Points on a hilly landscape, in no order, each with its height.
A ball rolls from a point to the lowest of its 2 nearest points, and stops where none of them is lower. Distance is the straight distance between rows; heights are no part of it.
K_660: [ -1  21  50   0  -6   3 -19   6 -15  17  -2  -6  15 -31 -18 -34 -26 -12
  -9  46 -27 -25   8  17  -9 -48  23  -1  23  -4 -18   4 -37 -28  50 -18
 -13  12  20 -27  -6  -4   7  19  19  -9  41  -5   8  11  54]  h=415
K_855: [-55 -12  -9  20 -39   3  33  20   7 -47   8   5   9 -12 -12  20   1   4
  13  22  23 -15 -16 -15   0  23  14 -10 -23 -50 -34  -7 -18  29  15  40
  60   2  28 -11 -14  29   6 -10   5  -8  -1   3  21  45 -11]  h=459
K_92: [ 36 -23  -7  -8  -2  12  -7   4 -14  36  20 -36 -20   9 -18 -26  14  57
 -15 -22 -18  -8 -22  19   5  -4  14 -15  -4  18  22  23 -14  15 -20 -21
 -28  24   0  19  28  19   7   9   1   5  34 -14  32 -24  10]  h=461
K_270: [ 12  21  20 -16  28  34  45 -40 -13   8  28 -26  25  44   0  12  24  22
  -8  15   0  -6 -22  -6  11 -55  18  19  -4  -7 -43 -17 -16   5  27  12
  31  29 -20  -9  -3 -12  10  17  32  -2 -25 -37 -14  26  17]  h=265
K_572: [-10   3  18  30 -54 -35 -23 -12  43   3   3 -23 -39 -16   5  14  15   0
   5  -9  -8  21  29  12 -25  39 -32 -33 -19  -3  40  18 -12   5   6 -24
 -38   0  29  17  23  46   8 -16 -49 -17   3  16  40  -5  -3]  h=457
K_372: [-19 -21 -21  18 -45 -32  30  18  19 -36  23  -6  13  -7 -47  -6  -5  -6
   8  39 -17  -8 -16   8 -11  38  20 -18 -20 -24 -27  -1  -8  44  29  34
  40  41   6 -22 -35  15  10 -33  14  -7 -17  -5   7  19 -13]  h=501
K_539: [ -6 -35 -62  22  -8 -30   3   9  -1  22  20   8  14   4  16  20   4  18
  50   8 -15  10 -32 -25  -7  22 -15  18  30   0 -40 -14  24 -12 -53  40
   1   3 -36 -27 -32 -13 -31 -27  -7 -21 -42  -3 -35 -18 -13]  h=329
K_510: [ 17 -21  14 -14   4   6 -35  30  -9  -3 -27 -15  -6 -18   1  -3  19  -6
 -19  13 -25 -31  -9  11  -6  -5  38 -18   2 -36  10  21 -35  28  29   6
   2   5  27   4  15  10  12   4   7 -11  39  28  49 -14  35]  h=592
K_74: [ 11  14 -36 -30  55  57  42 -22  12  12  14   8  21  36  22  -1  -4  19
   9 -23  28  23  -1   0  34 -19 -19  28  16  21   5 -27   4  -4 -27   0
  18   3 -52 -11  -1 -12  16  11   7  28 -25 -10 -37  16 -40]  h=525
K_176: [ 19  -4  35 -13  14  25   8 -53 -34  25  27   6   7  33   7   5  31  48
 -21  -8   1  22  -9 -12  11 -39   7  -7 -22  14  -3   9  -6   4  14 -36
   5   9   6  18  13   2  35  23   3  27  -3 -25   6   4  -6]  h=315
K_414: [ 29  -3 -39 -27  36  29   7 -23  17  12 -16   8  10  19  23  22  10 -10
  11 -28  33  15   7   7  24 -18 -45  36   0  28   7  13   8  10  -1 -12
  18 -23 -30   4  23 -15   3   7  -1  12 -56  11  -6  -1 -38]  h=472
K_298: [  2  17  13  -2  38 -12  16   5  -4 -49  27  29  20  25 -19   1  -6 -13
  -1  43  -3  25 -13  25 -24  19  34 -10   3   3 -16 -29  39 -12  -4  13
  -2  50 -30  -2 -28  -9  -7  -5  16   0  32 -36 -54  42  -8]  h=673
K_470: [-13  -9 -16   1  12 -13   9 -22 -24  27  22  -7 -13   5  39  24  17   9
  48   7 -48  28 -33 -17 -10 -14  -5  21  29   3 -16 -14  -2  -7 -58  11
  -2 -30 -26 -16 -37 -10 -31 -17 -20 -16 -26  -3 -26 -26  -1]  h=418
K_919: [-23   6  15  37 -44 -22 -26  10  -4  23 -46   7  -5 -38  18   6  -4   9
   4 -16  29 -50  19 -40  15 -14  -8 -10   5 -17   2   8  -2 -35  30  -3
  10 -25  55  -9   8  30   6  -9 -19 -28  -7  19  28 -17  31]  h=610
K_132: [-16 -11 -46   5  15  -9   1 -13  25  -3 -15  14  -6 -26   5 -21 -10 -44
  26 -27   0 -19  33 -36  39  37 -41 -15 -10  23   0  49 -17  -6   1  18
  -4   7  -7  -5  -2  18   1  -7  -5  22 -19  39  16 -11  -1]  h=539
K_388: [ 12   7 -10 -37  45  49  38  11   5  -8 -11   9  24  33   4  -4 -21   3
 -26 -19  62   7   6 -15  24 -14  16  17   7  10  -4 -39  31   2  -7   1
  24   8 -18   2 -13 -30   1  10  35  20  -8 -24 -28  23 -38]  h=568
K_793: [ 15 -14  20   1 -33 -10 -20 -10   2  17   6 -46 -38   4 -16  16  31   8
 -32   2 -37  -9  -2  -2 -19 -10 -15  -4 -20 -12  25  28 -46  48  36 -10
 -18  12  31   3  31  -9 -17 -29 -19 -24 -30  19  79 -20  19]  h=545
K_924: [ 26  -6 -56  -6   8   4  -8  21   1   0  -9   7   0   3  11  -8 -24  -1
  37 -22  41  -3   2  73  -9  35 -23  39  30  25  19  24   0   1 -32  35
  21 -60 -40   5  22 -27 -27 -14 -13  -2 -35  30 -31  -9 -18]  h=836
K_434: [-24  -2  15  -1 -17  19  36   8 -19 -32   9 -10   6   5 -10  19   7  15
  -7   0  34  -4 -14   0   2 -13  21   9 -37 -44 -33 -14  -6  31  36  22
  63 -38  30  -5  13  -4  13  -1  18   2 -33  -4   7  32  -7]  h=411
K_783: [-16  -2  37 -12 -30 -14 -30 -33 -34   6  29 -45 -28 -23 -55 -28 -18  -2
  17   9 -68 -27  13  26  15   4 -38 -24  -8   4  22  54 -20 -11   9 -31
 -31  39  11  -2  18  -7  -1 -23 -14   1  49  23  23  -1  15]  h=468
K_760: [-30 -19 -45  11  21  -9  40  64  -1 -12   3  13   8   2 -29 -15 -18 -20
 -12 -38  34  -3 -11 -18  36  38  47  32  11   7   4 -53   0  14 -25  49
  16 -16 -51 -32 -15 -22   0  15  17  49 -40 -32 -38   9  -7]  h=781
K_920: [ -4 -13   1 -28   8 -24 -16 -14 -27 -12 -42  -2  19   5  20  16  -7 -21
  18  11 -11 -16  -3 -35   5 -16  -2  48  18  19 -24   0   5  -1 -12  15
  23 -18  21  -6 -29 -63 -41 -27  21 -20 -52  12  -9 -22 -31]  h=700
K_589: [  4 -10 -47 -18  11   4  19   8  21 -12  46  -8 -23  10 -14 -11  12  15
  42 -32 -12   8 -23  37  20  36 -23  -2 -28   1  -2  25   9  19 -24  16
 -11  -7 -67  18  27   9   5  -8 -14  25 -11  19 -32  10  -9]  h=591
K_213: [-19  24  15 -24 -16   8  21 -34 -39 -33  31   9  11  30   3   8  13   7
  -1  15 -26  19   8 -17   9  -8   9   2  -6  15 -25  20  29  -1  26 -13
   4  44  -1  13 -19 -41   1 -18  28  11 -22 -26 -20   2 -48]  h=463
K_697: [-45  14  21  -3   0  22  41 -19 -41  -4  34   6   0  -6  33   5 -13  10
  13  -2 -20  48  -3 -27  -3 -18  -2 -10  -4  -1 -19 -25  -3 -15 -38  13
  18 -45  -7  -4 -18  -2  10  -7  -5  15  -2 -14 -31   8 -12]  h=575
K_18: [ -2  13  36  -2   2  28   3  25 -31  18 -27   4   6 -13   6   7  -9  21
 -45 -11  11  18   5  -6 -19 -36  24 -19   1 -17  10 -34  18  -5   5 -14
   6 -46  13  22 -10   4  29  13   6  13  34 -13   8  -6  15]  h=406
K_279: [ 19  36  20  -4  30  22  21 -56  -1  32  19 -21   6  13  19  16   8  -9
   8  22 -13   6   0 -23  15 -78 -25  18  21  15 -46 -17 -17  -4   9 -18
  18  14 -19  -2  -1 -16  -3  24   0 -17 -39 -30   1  24  35]  h=152
K_390: [ 24  11 -24  22   4 -13 -13   4  60 -17 -14  21  11 -14 -22  -5 -17 -13
  -2  20  32 -13   8  23  -2  33 -18 -14   1  11  -4   6  22  11  12 -24
  -4  49   3   9   8  43  13  16  -2 -15  44  -8  -5  40   3]  h=544
K_376: [  0 -10 -18 -16  19  10   7 -36   5   0  19  -9 -33  -2   6  -8   9  -7
  40 -19 -31  18   5  18  18  22 -42 -20 -20  20  13  43 -16   7 -28   4
 -13 -12 -31  17  16   5  -6 -13 -16  11   6  36 -11  -9  -1]  h=552
K_243: [ 22  -3 -42  12 -19 -14   0   7   8  45   7 -24 -12  -3  -8 -18   0  37
   7 -44   7 -19   9  12  13   9 -21   1  18  35  29  39   2  -5 -14 -18
 -42   1 -15   4  32  26 -12   2 -10  -8  -1   1  15 -29   6]  h=403
K_265: [  0  12  26  13 -36  -7 -18 -11   7  59   6 -30 -14  10  13 -14  14  11
  -1  -2  -5  -6  20 -14  -7 -48 -21  11 -12   0  20 -13  -6 -33   8 -56
 -36   9  16  -1   5  33  13  45 -32  -7 -13 -18  38 -27  47]  h=429
K_65: [-11  23  52 -20  -2   5   5 -39 -42 -42  34   7  23  24 -23   0  18  28
   9  35 -17  -1  -7  16  -7 -33  11  -2 -14 -11 -24  10  -1  -3  35 -17
   7  25   8   2  -3 -16   1  -2  17   1  16 -20 -18  33  -8]  h=410
K_844: [ 21 -23  -2 -31  -6   3 -19  -1 -25 -13 -18   1  11  15 -14 -11   0  51
   2 -24  30 -15 -22   6   4 -19  14   9 -21  -1   5   2  26   2 -12 -10
  13 -14  19  33  24 -16   2  -4  10   7  19  -1 -16   6 -17]  h=282
K_980: [-19  -6 -14  38 -13 -18 -40   8  -2  22 -61  38  11 -38  32  15 -16 -26
   1 -24  27 -34  24 -50  13  28  -7 -15  37   4  16  10  -2 -56   1   5
  -9  -9  28 -15 -15  14   5 -19 -19 -18 -10  21  13 -39   0]  h=640
K_968: [  6  20  28 -20  58  55  26   1 -28 -35  -1  27  -2  29  -7 -31 -31  -8
 -13 -34  21  27  -1  13   6  -7  39   5   2   3  17 -40  -3 -24 -39  25
  18 -25 -47  27 -10 -30  15  11  19  56  21 -14 -50  18 -26]  h=713
K_599: [ 13  -6   8  -5   6   6 -32  25 -17   5 -43   7   1 -15   6 -17   4  14
  -1 -32  16 -16  -7  15   1 -21  21  13  -7  -7  19   2  10 -28 -19 -16
  -4 -52  10  18   6   7   4   8 -15  10  34   6   0 -35  14]  h=350
K_146: [-25  -2 -24   5   5 -17  27  37   1 -37  38  13 -29 -11 -27 -27   4 -14
  25 -18 -23  18 -19  30  12  46  19  -8 -31 -11 -12  -1   4   6 -25  35
   5 -12 -51  16   2   8  19 -13  -8  39  -1  -3 -48  22   1]  h=618
K_400: [ 13  -4  31 -13 -10  -5 -62  15  19 -10 -50 -14 -28  -1   2  14   8 -11
   3  -4   2  -7   7  46 -25  26  20  17   5  -9  43  -5  -7 -26 -45  -4
 -31 -20  18   5   8 -18 -32  -1 -14 -10  47  22  -5 -18 -21]  h=204
K_123: [-25 -36 -28 -23  20   5  10  21   8 -48 -22  22  17  15  12  23  29 -27
   5   7  22 -19  -2 -42  21  20  16  -1 -22 -18 -36  -9  -1  31  12  30
  31  21  18 -16 -19 -14  -7   3  13   5 -15   8  18  16  -4]  h=740
K_257: [  0  17  -9 -22 -32 -11  25  -6   0 -39  19  11  25  13 -31 -19  -8  14
 -19  11  13   0  12 -10   5  16   7 -13  -8  29 -16  18  34  31  45 -20
   6  46  39  16 -16 -11  10 -21  29  12  -4 -32   8  19 -55]  h=513
K_865: [  4  12 -27  13 -17 -12  -4   8  14  18 -12   5  -2 -23 -23 -29  -1   7
  -2 -23   6 -31  14 -17  25   3  -4 -24 -17  16  10  40   1   3  30 -23
 -21  37  19  20  21  33  15   9   2  10  22   6  19 -10  16]  h=458
K_34: [-13  24  64  -2 -27   7 -39  -6 -10  -1   7   1   5   2 -10 -15   0   6
   6  29 -22 -10   5   9   1 -45   5 -17   0 -13  12  -7 -22 -36  20 -59
 -23  34  30 -13   4  24   0  33 -15   3  53 -13  27   9  35]  h=449
K_299: [  8  -9 -38  30 -29 -13 -36   9  38  29 -12 -20 -23  -7   0   3   1  26
  16 -26  12 -33   7  32  -6  55  -4 -21  15  -2  43  33 -12 -26 -27 -11
 -40  28  -8   1  22  45  -8  -1 -35 -27  36  17   9 -17   0]  h=338
K_864: [  7   7  54 -29  -5  -4 -39   5 -13 -11 -32  -1 -10   0  20  16  -8  -4
 -23  14   5  11   0  34 -28  -5  18  26  11 -13  25 -37  25 -25 -32  -4
 -22 -54   9   4 -14 -46 -30  -1   3  -3  30  11 -23  -6 -18]  h=272
K_955: [  5  38  17 -11  50   9  23  15 -36 -30  24  40   2  35  -7 -21 -12   0
 -10  -3  -3  36   1   9  -6  -7  49  -1  11   8  15 -29  35 -18 -10   7
 -24  17 -43  20 -15 -31  10   4  20  25  29 -38 -59   9  -5]  h=694
K_249: [ 11  -4  16 -14  20  14 -10   6 -34 -22  -2   3 -19  11  21  13  -7   9
   7   4  -6  25 -29  42 -18   0  17  21   8 -15   6 -12  22  -3 -49  22
   9 -61 -14  15  -2 -24 -22  -3  -6   3  16   2 -29  -4 -10]  h=334
K_727: [ 25   3 -19  -8  14  31  18 -50   1  20  16 -28 -17  15  15 -11 -10   0
 -18 -24  -5  28  12  -8  20 -18 -42  21   0  38  19  31 -15  28   8  -2
  17 -23  -7   8  39  -8  -6   2   2  15 -60  12  20 -14 -29]  h=416
K_11: [  7 -21 -67  45 -21 -42   4   2  22  34  23  -1  27 -19 -12  -2  15   7
  -1 -16 -13 -15 -13 -35  -5  22 -26   1   2  20 -20  16  11  15  18  30
 -12  24 -22 -19 -12  11  -6 -17  -2   0 -53  18  15 -21  15]  h=620
K_85: [ 16 -23  -6  22 -24 -34 -47  27  34  -8 -30  14 -18 -11   8  22   3 -11
   0   7  14 -14  -4  36 -24  48  19 -11   6 -20  19  -1  17 -16 -30  -6
 -20  12   7  11   6  13 -11  -7 -13 -32  39  21 -15  -3   2]  h=270
K_268: [ -3  -6   1  16  41  20 -13   3  16  49 -36  14   8  -9  46   8 -13 -20
   4   8  -2  14  16 -28  10 -24 -13 -13  57  11  28 -38 -15 -39 -36 -23
 -26  -3 -20 -23 -47  21 -13  23 -16  -9  21   7   4 -36  19]  h=567
K_518: [-23   8 -19  14  -1   9  25  20   5 -11   1  12   2 -23 -10 -19 -41 -14
   3  -1  17 -14   0 -14  13  15  14  -6   1  -5 -19 -19  -4 -10 -21  39
  33   4 -11 -16  -9  13  -2   5  16   3  16   0 -34  24   6]  h=782
K_634: [ 36 -22 -26  16  29 -24 -29  36  33  25 -34  24  14 -25  -8  -5   6 -52
 -26   5 -17 -10   7   0  -2  21  29  -5  13  10  13  17   8   5  21  -3
 -34  37   0   6   6   9  24  20   5   9  14   5  18 -30  41]  h=564
K_358: [ -2  18  28  -1 -35 -40 -16 -22 -19  29  14 -26  -8 -21 -55 -16 -17 -13
  -5  10 -47 -33  34  -3   8 -12 -34   5   6  36   0  47  -1  -6  34 -18
 -39  31  28  -5   3 -27 -11  -5   8  -6  -3   5  23 -24  15]  h=421
K_139: [  3 -12  27 -15   2 -13 -11 -40 -23  11  22 -31 -38 -12 -18 -16   6 -15
  43   1 -62 -15   0  27  18 -16 -44  -5 -25   4  -2  53 -25   1  -7 -20
 -13  -4 -15   5  22   1  -9 -15 -18  -1  13  31  -6 -12  31]  h=509
K_134: [  2   0 -27  49 -52 -13 -12  -7  48  21   4 -31 -20  -7  22  27  14  20
  -3 -25  29  10  19  22 -35  57 -22 -17  11   3  34   8 -14  -5 -12  -7
 -40 -18  -5 -12  27  40 -13 -18 -51 -31 -12  14  27 -14 -21]  h=404
K_245: [ 42   4  -2   6 -19   0  -6 -19  30  -4 -14 -34 -12  -6 -14 -19 -39   0
 -19  11  21 -16  22  18  -8  30 -15  11  11  26  11  12   6  23  16   9
  13  21  30   1  26 -29 -25  -7  28 -34  -3  -8   6  15 -36]  h=586
K_486: [-11  16   1  44   7  15  25   8  27  14 -17   7   3 -39  -7   5 -59 -33
 -17  -8  43   7  17  14  -9  22 -11   1   4 -14  -7 -29  11 -15 -11  42
  49 -61 -20 -13 -10  13   2   6  13 -10 -22   9 -23  22  18]  h=800
K_652: [ 20  12  29 -16  72  31  36 -24 -30 -18  19  -1   2  45  -5  -1  46 -26
 -18  17 -12  -1 -14  16   0 -25  57  28  -8 -26 -19  -1 -37  27  45  29
  13  24 -34  -6 -12 -17   8  31  40   8  -8 -18  -3   7  36]  h=351
K_122: [ 22  20  14  10  -8 -17  -1 -25  30 -25   4 -12   1  -4 -31 -21 -44 -10
   6  32   7 -12   7  39 -11   6 -15  -5   0  19 -15   3  15   3  11  -6
  22  19   5   0  13   3 -12  -6  14 -23  26 -10 -23  45   1]  h=572
K_687: [ -3  41  -8 -18  18   9  62  -3  -6 -20  21  10  28  34 -26  -9 -13  13
 -12  -8  34   8  -6 -10  18 -24  31  18 -16  17 -20 -29  34  -3  19   6
  22  26 -21   7 -13 -23  16   4  22  23 -24 -51 -62  37 -26]  h=603
K_505: [-41   2  -7  20 -35   3   0  11 -16   9 -16   7  18 -15  21  21   4  32
   4  -6  31 -11   1 -66  -3 -37 -22  -9   3 -33 -44 -20   9  -9  17   4
  25 -29  35 -12 -17  24   1  -3  -1 -25 -15  -3  24  12  20]  h=570
K_611: [ -9  21   3  19  -4   1  -2 -12  48 -32   4  19  13  -1  14   6   0 -13
  -1  23  25  29  16 -10  -3  14 -32 -40  -6  -7  -7 -10  10   8   1 -22
  -1  23  11   8 -10  37  15   8 -14  -4  24 -14   0  47 -18]  h=515
K_145: [-29 -16 -52   7  -7 -14  36  29  10 -15  -1  19  19 -13 -23 -23 -12 -23
  -1 -19  25 -27   8 -48  41  27  26  10  -5  14 -22 -22  -3  -1  -4  51
  18  27 -10 -28 -20  -5   4   4  23  30 -28 -10 -27   7  -5]  h=765
K_735: [ -1 -34 -17  15 -17 -30  -6  26   5 -17  12   6  10 -14 -23  12  10  -9
  15  42 -33 -21 -26   9 -22  34  28 -28  -4 -30 -22   6  -6  18   9  29
   5  46   6 -10 -20  23   5 -20  11 -28  25   4   4   9  31]  h=537
K_691: [  8  -4  52  -2   0  24 -12 -37  -9  53  20 -10  -2  17   1 -18   6  50
  -7  -8   3   7  -2 -13  12 -55 -19 -11 -16  11  13 -12 -27 -19  -3 -54
 -14   0  16   5  26  32  31  43 -24  23  18 -28  25   0  35]  h=381
K_283: [ -9 -23   6   7 -14  -5 -15  42  12  -7  -5  -1  16 -33 -29  16  -9 -14
   8  41 -37 -47 -11  13 -14  10  55 -21  23 -50 -13  21 -46  14  54  19
  19  39  30  -8  -6  30  24  -2  13 -35  28  25  34   2  43]  h=566
K_335: [  0  35  51 -14  24  16  18 -46   2  -6   4  -3  -9  -4  -2 -17 -14 -32
   9  26 -20  -7  35 -12  18 -55 -39   9   6  15 -29  18 -26   1  39   3
  17   0  14  -9  14 -31   1  18  10  -2 -15  -3   4  36  17]  h=255
K_722: [-20 -17 -19 -19   4 -23  -4  30 -21 -40   6  22 -25 -23  -9  -8  12 -26
  32 -21 -29  16  -4  30  -6  39   6 -29 -34 -11   4  33  18  -1 -11   6
  -4 -30 -29  36   0  -7   8 -28  -5  40  15  27 -24 -13  -9]  h=642
K_636: [ 28   3  20 -30   6 -11 -30 -14   8  27 -31 -10  -4  18   6   2  -7 -21
 -18   9  -1  -2  35   8 -22 -10   2  38  32  36  51 -21  -3 -31 -29 -30
 -64   1   7 -19 -14 -43 -38  14  -1  -3  -2  -2   1 -41 -31]  h=639
K_183: [-18 -15 -71  14   1 -18  15  -1  27  10  16   3  14 -16   8  -2  19   2
  29 -41   2  -9 -10 -28  20  37 -43   2 -12  -5 -27  21   5   8   8  18
   7 -21 -44 -21   8  31  -3  -6  -3  17 -36  27 -12   2   5]  h=581
K_714: [ 29  -2  -2 -38  31  -6 -20 -13 -28  10 -33  -9  10  12  20  -3 -24 -12
  15   7  -2  -3   5  -5  14 -13  -9  39  51  38  25  -6  -2 -13 -35  -2
 -19 -16   8 -18 -26 -41 -40 -12   9 -14 -10   6 -11 -42 -34]  h=668
K_95: [ 18 -27 -23   3 -15 -16  -8  11  17   5   1 -30 -16   4  -7   2  12  -4
 -16  -1  -8 -16 -13   6 -11  23  -8  -4 -18 -10  -1  18 -11  49  11  25
  13  17   5  -7  18  -2 -14 -22   9 -32 -26  22  35 -12   5]  h=587
K_22: [ 21  18  22 -10  36   6   7 -18   4  -5 -13   0 -17 -12 -20 -32 -13 -64
 -17  17 -28 -26  36  -8  22 -18 -11  17  -6  24  -5  30 -31  31  44  20
  12   2  10  -9  21 -29   4  20  18  15 -25  16  35  -4  19]  h=313
K_8: [-23  21  28 -21 -11  13  27 -27 -63   6  53   5   1  17   9 -25 -13  36
  19  10 -54  21 -16 -25   9 -38  19 -18   8  18  -4  -8  -5 -26 -19  -4
  -2   2  -7  -1 -11 -19   1 -16   4  23  10 -15 -34  -5  -4]  h=533
K_849: [  6  -8  25   8  37  36 -38  -5  11  39 -25  -7  -2   9  46  -1  20  13
   0  -6  18   2 -10 -15  22 -31 -18  -5  13 -15  27 -24 -27 -27 -42 -32
 -14  -5   3 -15 -12  42   3  30 -32  -5  44   1  30 -26  28]  h=529
K_515: [ -3  11  37 -24  -1   9  11 -12 -26 -47  -2  15   6  -2 -27  -5  -2   4
  10   9  10 -18   3  12   4 -27  20   1 -37 -25 -23  14 -10  -1  37   8
  36 -22  21  18  20 -18  18  -5  19  15   9   5  -2  41  -9]  h=357
K_723: [-24  -9 -12   6  13  18 -23  38  26 -23 -46  30  11 -17  30  40  17 -16
 -11  -2  45 -17   9 -45  15  23   6 -18   1 -43 -11 -11  13  10   7  25
  33  -3  28  -1   2  23  17   5  -4 -12  14  18  25  24  16]  h=717
K_439: [  4 -25 -12 -20  11   2 -21  25 -11  -2 -17   3  -9  19  32  30  11  22
  33   1  14   9 -34  25 -16  27   8  26  23  -7  24  -4  12 -13 -78  19
 -18 -41  -9   0 -18  -6 -37 -24 -32 -15  21  22 -26 -35 -24]  h=317
K_322: [-12 -34 -17 -19  13  -7 -14  12  -5 -24 -47   5  11   1  39  33  10 -24
   0  12  11  -9 -17 -32   1  20  -4  15   8 -16 -19  -4   1  12 -32  38
  28 -16  28 -12 -29 -31 -35 -24   2 -21 -31  31  13 -19 -19]  h=727
K_918: [ 18  -3 -14  10 -56 -24   3  12  23 -22 -12 -15  13   7 -19   2 -16   5
 -36   7  34   9  11  -3 -21  33  -6   8   1  20  -2   5  34  35  33  -6
  11  32  49   8  -2 -33 -15 -30  24 -17 -12 -13  21   4 -67]  h=551
K_977: [  5 -21 -44   2   9 -11   4  40   1  18   9  24  11  15  28  37  -2  12
  24   7  12  50 -28  13 -31  21  -1  31  42   0   6 -33  36  -5 -47  25
 -14 -42 -32 -10 -26 -31 -23 -23 -13   1 -35   9 -40 -19 -23]  h=218
K_107: [ -9  12  28   5  -8  19  33   2  -6 -41   5   3  29  33   3  26   9  13
 -38  29  38  19  -2  -6 -18 -23  15   6  -5 -27 -39 -31  31  31  51  -7
  39  11  31  -9 -25 -19  12  -4  22 -17 -25 -32  12  34 -34]  h=466
K_852: [  3  24  47   1 -27   1  -8 -11 -20  22  11 -14   4 -37 -27 -42 -20  -1
 -13  16 -33 -37  30  -4   8 -30  -9  -2  12  19   4  35 -36   0  65  -4
  -2   1  47  -7  25  -8   9  12  16 -11   1   4  44  -8  30]  h=371
K_882: [ -8  -5 -20   9 -20  17 -18  34 -12 -33 -10  16 -18 -35   0 -19 -10  12
   2 -44 -17   1  -7  25  -4  37  22 -35  -7 -12  13  21   0 -12 -36   2
   3 -20  -4  52  16  29  36 -16 -23  30  50  27  -6  -5 -17]  h=667
K_972: [-40  22  -1  30  24 -24  52  -5   2 -30  47  27  15  14 -12   5  14 -23
   1  35  -7  52 -13  -8 -28  16   9 -10 -11  -4 -27 -44  16 -10   4  19
  -2  32 -23 -20 -45  11  19  -7   4   9  -3 -51 -39  33 -20]  h=647
K_790: [ -9   8  24   4 -15  39  27  30 -45  -3   5  -5   7 -13   9   3 -27  29
 -55 -26  25  21 -12   5 -19 -10  32  -4  -9 -19   7 -26  16  19  -2  24
  40 -73  16  24  -1 -11  22  -7  18  23  -4  -4   4  -8 -11]  h=452
K_267: [ 17 -12 -33  -4   3  -2   9  -5  36  -7  13  -8  -6  26  14  21  32   2
 -14   5   3  16 -15  -1   3  13 -20   1 -22   7 -17   7  19  38  18 -18
  -6  30  -3  10   8  -5  -8   0   9 -12 -24  -1  12   9 -21]  h=624
K_137: [ -7  -1  -2  -6   3 -26  20 -12 -49  24  24  -3   0  -8  -1 -22   3  18
  39   4 -52  -7 -28 -12   8 -36   4   3   8  10 -23   3  -3 -18 -18   2
 -11  -6 -20  -9  -9   3 -11  -9   6  -1   1  -6 -27 -22  36]  h=487
K_45: [ 16  13 -22   7  -6   0  18   9   5   5 -13   3  -1 -16   1  -5 -47  -1
   6 -21  48  -1  14  41  -4   4 -23  15  12  13   3   0  25  -7  -8  21
  31 -54 -12   9  24 -13 -13   0  11 -10 -12   9 -36  12  -5]  h=818
K_663: [-21  22  38  13 -13  15 -24   3  16  -7  -3  16   5   8  14   7   3   6
 -11  21   3  15  11  -9 -11 -22  -4 -37  -3  -7   8 -38  18 -38 -10 -54
 -14  29   9  -8  -9  38   8  23 -23  -2  55 -20  -6  27  13]  h=480
K_839: [  7  -4  -2   9 -14  11 -25 -11  27  33 -14 -22 -13  22  38  22  22  31
   9 -16  30   3   1  15  -5 -10 -23  17  -4 -21  27 -32  -1 -20 -41 -36
 -31 -32  -6 -13   2  35 -14  26 -35 -23  10   4  16 -13  10]  h=486
K_51: [  8 -11  32   9 -39 -11 -26 -16  24  33  -4 -59 -38  12  -4  10  37   8
 -12 -21 -25   1   9   9 -26  17 -21   4 -24  -7  49  18 -35   5 -16 -14
 -45  -1  33   0  34  14 -22 -12 -43 -17 -11   2  51 -26  12]  h=503
K_409: [-29 -14 -18  14 -42  -4 -14  28  -3 -27 -16  14   6 -32  19  13  -6  20
   3 -11  24  -8 -10 -20  -4  32  10 -29 -19 -31  -6  12  12  -5 -12  10
  12  -9  33  19   6  34   7 -17 -10   1  37  16   5  14  -7]  h=693
K_597: [ 14  -6  14 -14 -16 -11 -26  10  -2  21  10 -18 -13  27   0 -13  22  31
  -8   6 -18   5 -16  19 -20  -2  23  -5 -14   0  36 -18   8 -14 -22 -47
 -55  19   4  12   1  19 -10  26 -13   9  41 -19  17 -28   4]  h=505
K_44: [-17  -4 -45  11 -22 -23  18  14  37 -21   6  21   3 -30 -18 -10  -3 -21
   0 -11   1  -9  16 -35  19  41 -13 -28 -21  -3  -8  25  -6  34  33  11
  12  31   4   4  -4  32  23  -9  -1  13 -13  17  26   7  -8]  h=500
K_786: [ 13 -19  -2 -10  26 -16 -17  16   7   0   0   2   3  -6 -20   4  26 -45
 -24  33 -42 -19  -3   4 -15  -2  18 -10  -4  -9  -7  21 -17  33  56  -6
 -31  43  12  -5   3 -10   5  15  10  -7  -1  23  48 -25  51]  h=590
K_682: [ 24   0  38 -29  25  18 -28 -44 -55   7  -3  22  18  46 -15  -4   4  82
  -2 -12  14   8 -19  10  14 -38  19  14  -7  13   7  -4  29 -20  -9 -40
   1   3  -3  25  24 -28  21  12  11  38   6 -24 -38   9 -28]  h=228
K_149: [ 19  11  27  -9  15  12   2 -32  -2  -4   5 -12 -31  -9   3 -22 -11 -38
 -24  -8 -35  19  14  10   8 -16 -32  13 -24  24  17  39 -27  40  36   4
  12 -38   1  21  48 -22  -2   3   2  15 -53  27  30  -9   1]  h=361
K_581: [ -3 -21   3  19  17  -4 -39  41  31  17 -33  37  22 -33   9  14  11 -59
 -10  16 -19 -19  24 -40  15   7  29 -20  29  -8   3  16 -20 -16  37  -6
  -3  48  16  -8 -14  18  40  15  -6 -11  29  12  27 -22  33]  h=585
K_743: [-54  20 -16  12  17 -15  57  19 -19 -13  42  29  -2 -18   3  16  14 -30
   4  -5 -11  46 -10 -23 -17  16  15   5 -13  -7 -16 -43  -5 -11 -23  29
  11 -26 -36 -13 -12   0  23  -3  12  30 -27 -24 -37  14  -2]  h=615
K_630: [  9   3 -11   2  -2  11 -12 -15  19  55  -7   0 -11  16  34  13 -18  -5
   4  -2  18  22  35  10 -24  -8 -24  10  61  28  59 -29 -13 -33 -47 -28
 -56 -15 -30 -26 -31  -3 -27  20 -23 -13  -1   1   4 -47 -22]  h=605
K_345: [ 35  -7  -8  -1  20 -21 -23  29  12  34   2   1   0   7  -7  -4  24  -6
 -13  13 -14 -12 -23  27  -9 -11  23   4   6   4  11 -10  19  -4  -4 -36
 -54  35 -20   1  -6   9   2  41  10  -2  22 -18   1 -24  50]  h=538
K_330: [ 28  10  33   4  12  -3 -16 -30  17   2   4 -18 -32   8  22  19  29 -26
 -24   3 -22  38  -8  27 -19 -19 -28   9 -24   1  18  11  -2  35  19 -20
  -2 -48  -2  18  46 -16  -7   7 -20 -12 -38  24  19  -2  13]  h=409
K_926: [-41  15  11  21  -8  11  34  -1   1  -3  -3   0  39   7  -1  41   3  23
  -8  18  34  20   5 -40 -22 -38 -21 -12   3 -29 -57 -53  23   3  27  -6
  42 -14  19  -7 -34   5   3  -8   4 -27 -26 -46   6  37  -9]  h=519

Call two points neighbours if one is among the 2 nearest of the other. Go from one point of each pair to the other, from neighbour to neighbour, staying as low as possible. Name the highest point that can't be avoided.
K_682 / K_515 => K_790
K_279 / K_515 => K_65
K_400 / K_977 => K_249

For each start below, name the point where the ball stops.
K_955 => K_977
K_11 => K_299
K_510 => K_515
K_123 => K_852
K_122 => K_852
